A landscape with many peaks, sampled at points; each row gives a point and its height.
From any point a climber steps to the highest of the 2 points nearest to it. It stops when none of these is higher. Distance is the straight distance between rows; heights are no part of it.
z579 (h 312): [ 30   2  11   1 -18  23 -27  16 -14   1 -17  -3 -35  16 -19 -32  16  -4
 -18 -10]
z589 (h 133): [ -5   1 -12  26  24   3  18 -35  10  -1 -16 -15 -28  -9   2   5  13 -11
  -7  16]
z324 (h 426): [  4 -11 -41 -10  17   7  42  38 -22  28   0   6  21  -3  14   3   8   8
  -1   1]
z661 (h 233): [ 10  13  28   9  20  -8  14 -16 -18 -33 -14 -24  22 -14  26  27   6  -9
   9  47]
z111 (h 106): [  3 -11  -6   4  19 -24  -6  -7  27 -26 -11 -12 -40 -20  20  41  26 -10
 -15  14]
z722 (h 162): [ 10  -8  16   5  19  -4  59 -52 -12 -13 -47 -24 -14  14 -13 -13  32  -1
   8  24]
z503 (h 337): [  8   0   4  12 -19 -22  41  12  41 -29 -18   9  33  11  46   7 -12 -22
  19  -7]
z776 (h 249): [  2  18  -9  12  25  24   1  13 -26 -29  16  20  -1 -10 -49 -19  -6  15
   7   1]
z818 (h 76): [ -5   6   8  -7  28 -37 -25   0  37 -23   1 -22  26 -30  14  43  16 -12
  -6   2]
z219 (h 283): [ 17   6  10  17  26  30 -39  -7 -30  -7 -21   8 -39  20 -18 -16 -13 -25
   3   6]
z711 (h 141): [-27 -26  -5   2  -2  25 -37 -38   4  24   9  20  -7  -3  17 -35  -2 -29
 -10   9]
z352 (h 86): [-10  -6  26  15  52   8 -34  23  27   5  19  20 -43 -13  -6  29 -28 -38
   3  27]
z493 (h 185): [ 10 -21 -19 -24  16   6 -42  41  15  -9  27  23 -24  -5 -24 -23  20  23
  21  -5]
z575 (h 214): [-20  -7   0  22  17   0 -10 -48 -25 -11  31 -13  43   0  -6 -16 -21 -13
 -10  -7]
z205 (h 49): [-15  15  -5 -11  19  -2 -63   4  32  -8  29 -11  19 -21  19  26  25 -16
 -13   6]
z748 (h 7): [ 11  26   5  26   7  12 -30  -1  28  -7  29 -18 -22 -29  -1  -5  29  34
 -48  14]
z942 (h 317): [-12   5   8  43  37  -2 -12  16   8   4 -33 -27  35 -20  -3  31 -40  21
   0 -10]
z919 (h 242): [  9 -10 -38  -9   2   4 -49 -16  -3  -1 -18   3  -8 -40   1   2  28  18
 -18   2]
z25 (h 164): [ -6 -24   1   1   9 -22  42 -28   3 -66  -6  13  10  15 -16   0 -21 -11
  32 -18]
z210 (h 123): [ 37 -22   5  -7  40 -44  18   0 -13 -14   5  -1  30  22   6   9  25 -11
  30   0]
z151 (h 267): [-29   2  21  30  44 -16  -3  26  20   2  -6 -28 -11 -11   7  59 -37  -2
   1 -14]
z828 (h 206): [ 15 -25  15 -15 -27  12   3  32   4  -2  31  23 -28  10 -33 -31  38  31
  29   8]
z343 (h 415): [ 16  28 -35  36  11  24 -12  31  11  20 -48  22  -5 -20  -7  24 -30  20
 -25 -14]
z171 (h 192): [  3  10  18  -1 -16 -32  61 -57   2 -23 -25 -17  -7  35 -28 -30  20   2
  -7 -18]
z261 (h 146): [ 29  -4   8 -37   1 -30   2  -8 -16 -17  -1  -6  22   9  -9  -2  61 -18
  18  10]
z54 (h 346): [ 12  11 -22  12 -14  12 -23  13   6 -27 -29  10  35   9  -5 -40 -26   6
  -6 -25]
z223 (h 520): [ 24   5 -29  32   5  24   1  29  16  20 -52  11 -13 -24  13 -21 -33 -10
 -27  12]
z713 (h 65): [ -1   6  -1 -13  -4  28 -44  22 -26  15  32  21 -15  24  30  15 -35 -44
   6   8]
z673 (h 508): [  7  42  15   9  19  34 -46  48   6   2  -5  -9 -10 -25  20  50 -15 -44
  -6  30]
z181 (h 575): [ 14 -15 -16 -25  13 -43  28 -22  -9  -3   6 -22  41 -36  17  24  -4  27
 -20  24]
z632 (h 266): [-27  12  10  -5  -9  19  27 -41   6  -1  11 -39   0   3 -29 -57  21  12
   3   6]
z957 (h 277): [ -4  13  11 -38 -28  31 -33   5   0  11  -8  -3 -15  21 -29 -66  25 -11
   1 -18]
z851 (h 229): [  1 -10  -3  51  37 -31  23   3  11  -2  21  -5 -25   5  22  47 -20  15
 -20 -10]
z474 (h 227): [  0   1  -5 -16 -16   9  27  15 -29 -24  12  15  -1  18 -39 -31   7   8
  19   4]
z724 (h 194): [-14  11   9  -3 -23   4  36 -43 -31 -39  -2  -2  17  -3  19  22   2 -20
   2  33]
z798 (h 399): [-16  -9  25 -21 -53   7   4 -11 -33  44  19   1   5   4   4 -34   6 -15
 -39   5]
z487 (h 333): [-27  -6  35 -44 -83 -10  18 -21 -34  52 -15 -16  16   6  -7 -22  12  -9
 -13  14]
z96 (h 629): [-15   8  34 -17 -58  17 -11  -6 -26  27  40  42 -46  45 -16 -20  38  -5
  13   5]
z109 (h 269): [ -9  -8 -22  -4  27   4 -55 -15 -14 -23  10 -18 -12 -32  -8  24  -4  35
 -13 -13]
z149 (h 416): [  4  16 -25  11 -31  40 -26  18  32  -9 -45  21   3  -2  19 -28 -24 -22
  -7   1]
z391 (h 259): [  4 -31  31 -34 -41 -20  69 -37 -21   7 -18 -10  27  -3  17 -19 -16  10
   9  11]
z857 (h 417): [ 49 -31 -10  -4  11 -37  15   8   0  23   3 -31   7 -35  21  19  29  46
 -15   1]
z297 (h 245): [  1  23   2  34  41  34 -32  -1 -11  -2  -8   3  27   7 -16 -11 -10  -5
  14  14]
z973 (h 523): [ -1 -24 -16 -28  25  -1  45  55   2 -13   2   8 -21 -20 -39  -5   7 -14
  12  32]
z847 (h 430): [ 20  46  15  13  24  41 -34  39   9  29  -4 -15 -28 -13 -11   6 -31 -35
 -33  39]
z868 (h 204): [ -8  29 -19   0 -16  11  25  -7  -1 -38  10  20 -14  36 -16  -4  21   1
  24 -24]
z640 (h 74): [ -3   5   8   1  39  22 -53  34   9  21  21   4 -48  26  11  16 -34 -56
  11   3]
z554 (h 294): [ 18   5   1  22   1 -23 -11  -8 -17 -36 -26 -11  42  22  -6  -7 -26  16
 -15 -46]
z912 (h 393): [  7 -16  -9  32  24 -19   2 -12  20 -18 -13 -23  17 -30  -6   3 -32  41
  -6   2]
z814 (h 545): [  7  16 -15  10  -9   2 -37  59   1  -5  12  25  34  18  30  35  -8  18
  28 -22]
z201 (h 411): [ 40  -1  16 -27  19 -48  49 -27   5  -3 -10 -25  61  -9  21  13 -14  31
  14  18]
z602 (h 193): [ 15  -7  12 -30 -45 -28   4 -19  -2  15  -4  25  25  11   6 -13  68  -9
   3   4]
z448 (h 381): [ 33  31  19  -8 -11  44 -40  17   7  41  17  -5 -50   0  -2 -19 -19 -18
 -54  31]
z359 (h 341): [ -8   5 -56  33   3   9   1  33  -1   3  -1  42 -13 -19 -13  21 -46  23
 -20 -24]
z523 (h 319): [ -3 -29   0   7  10 -20 -26 -23  -9 -28   9 -34   5 -41   8  30 -20  64
   0 -10]
z999 (h 250): [-33  19 -27   8   2  11 -14 -19 -29   4  46  18  29   0  -4 -11 -28  -2
 -30 -17]
z880 (h 431): [ 14   9  16  19 -28   0 -12  38  28 -14   0  14  42  -3  30  25  -6   4
  28   0]
z180 (h 135): [-31  16 -41 -32 -25  38   2 -11  23  27  32  28 -34  -1 -25 -26  29   4
  -6 -12]
z166 (h 265): [-25   2  28 -22 -73 -17  39 -32  -9  32 -17   5  14   2  -9 -13  57  -7
  11  16]
z656 (h 143): [ 11 -36  -9  -7  40 -41  36  -8  10 -28 -25  10  28   8   6  21 -22  -5
  47  -7]
z4 (h 318): [ -3  -8   4   3   7   8   9 -33  -2 -35  -4 -41   3 -20 -27 -29  -1  38
 -17  -3]
z475 (h 492): [ -3  -5  42  -9 -67   7 -14 -17 -30  46  14  42 -12  28 -25 -48  19  -3
 -17   5]
z871 (h 484): [-29   5  26   6 -64  -2  28 -36 -19  16  15  27 -33  52 -13   0  42  17
  14 -17]
z384 (h 304): [ 23  -8 -46  -9   0  -7 -23   4   0  -3 -37   0  15 -19  34  16  36  13
   3 -19]
z551 (h 343): [ 29   1  21 -30 -28  37 -38  10 -18  23   7   6 -68   5   2 -18   6 -16
 -21  15]
z206 (h 176): [-29 -11  33   6 -23   2 -17 -49  -9  -3  22   2  20  14  19 -16   8 -22
  16   1]
z522 (h 313): [ 49 -23  36 -14 -29 -47  58 -42  -1  -5  -5  -1  40   6   7 -14   0  31
   7   3]
z597 (h 54): [  4  12 -11   7  -6  10 -28  39 -40   7  -9  32  -6  19  30  24 -61 -28
 -11 -19]
z85 (h 293): [-21  30 -31  20  21   6 -24  33  -9   5  34  21   2   4 -18   9 -29  -6
 -12 -41]
z890 (h 183): [-17   7 -28   5  -7 -19  69 -31  -3 -48   2  15 -12  29 -29   9  -2   9
  29 -33]
z173 (h 428): [-18  29  -9 -10  40  46 -22  57  -6  10 -32 -35  -9   3  14  27 -24 -35
   8   5]
z654 (h 224): [-38  13  34 -15 -39 -10  46 -49  -7  -3 -14 -31 -10  25 -53 -33  28  -8
  -6  -1]
z878 (h 382): [-49 -10   6 -17 -89 -29  26 -31  19  28   3  27 -28  26 -37   5  28  12
  16 -23]
z357 (h 26): [  2  34 -15  -1   3  26 -50  13  40  10  30  -8 -14  -4  10  -2   5   6
 -32  -5]
z980 (h 287): [  9 -11  -1  13 -36 -11  70  19  32   8  -4  -5  26  14  44 -25 -21  -1
  13  -3]
z336 (h 117): [  3 -51  13  30  23   8 -27 -13  21  17   3  23 -27 -12  11 -24 -15  -3
   7   8]
z301 (h 163): [-18 -27 -46 -34  17   6 -10  12  13  24  28  28 -17  -6 -23 -32  12   4
   2 -18]
z355 (h 220): [-35   7   9 -36 -31  24  -5 -28  31  42 -10  -5  -9  25 -38 -56  58   6
  21 -16]
z55 (h 307): [ 38  23  29   6  15 -42  23 -28  -7 -31  -8 -21  65  -3  38  37  11  26
  16  19]
z303 (h 624): [ -5   8 -21  -4  36   3 -39  69   5  35  -5   5  21  -5  19  48   7  -6
  24 -21]
z731 (h 496): [  9 -12 -24   2  42   2  -7  48 -17  56  11 -15   4  -7  17  16   1 -24
  -8   5]
z801 (h 101): [-13 -40  20  31  34   3  -9  -1  23  -3  19   1 -48 -10  23  16 -26  -7
  26  32]
z146 (h 223): [-28  11  11   9  58 -44  24  -4   8 -19  -9 -42  18 -19  12  81 -32  16
   2 -33]
z282 (h 465): [  0 -16 -40 -17  14   0  52  46   2 -16   5   3  -8 -17 -17   5 -27   8
   9 -13]
z315 (h 247): [ -2 -24  16   1 -15 -17  44  -3  -7  10   3 -30  10   1  50   0 -21   5
  -9   5]

Call two points neighbours if one is among the 2 nearest of the other. Go from one point of each pair to the other, from neighbour to neighbour, staying as high as possible. Name the lowest point that can't be avoided.
z776 / z673: z297
z912 / z223: z554
z223 / z303: z919
z96 / z303: z210
z973 / z303: z324

Write out the way that a climber takes from each point below.
z640: z352, z801, z336, z711, z206, z575, z999, z85, z359, z343, z223
z297: z219, z579, z551, z448, z847, z673
z355: z957, z579, z551, z448, z847, z673
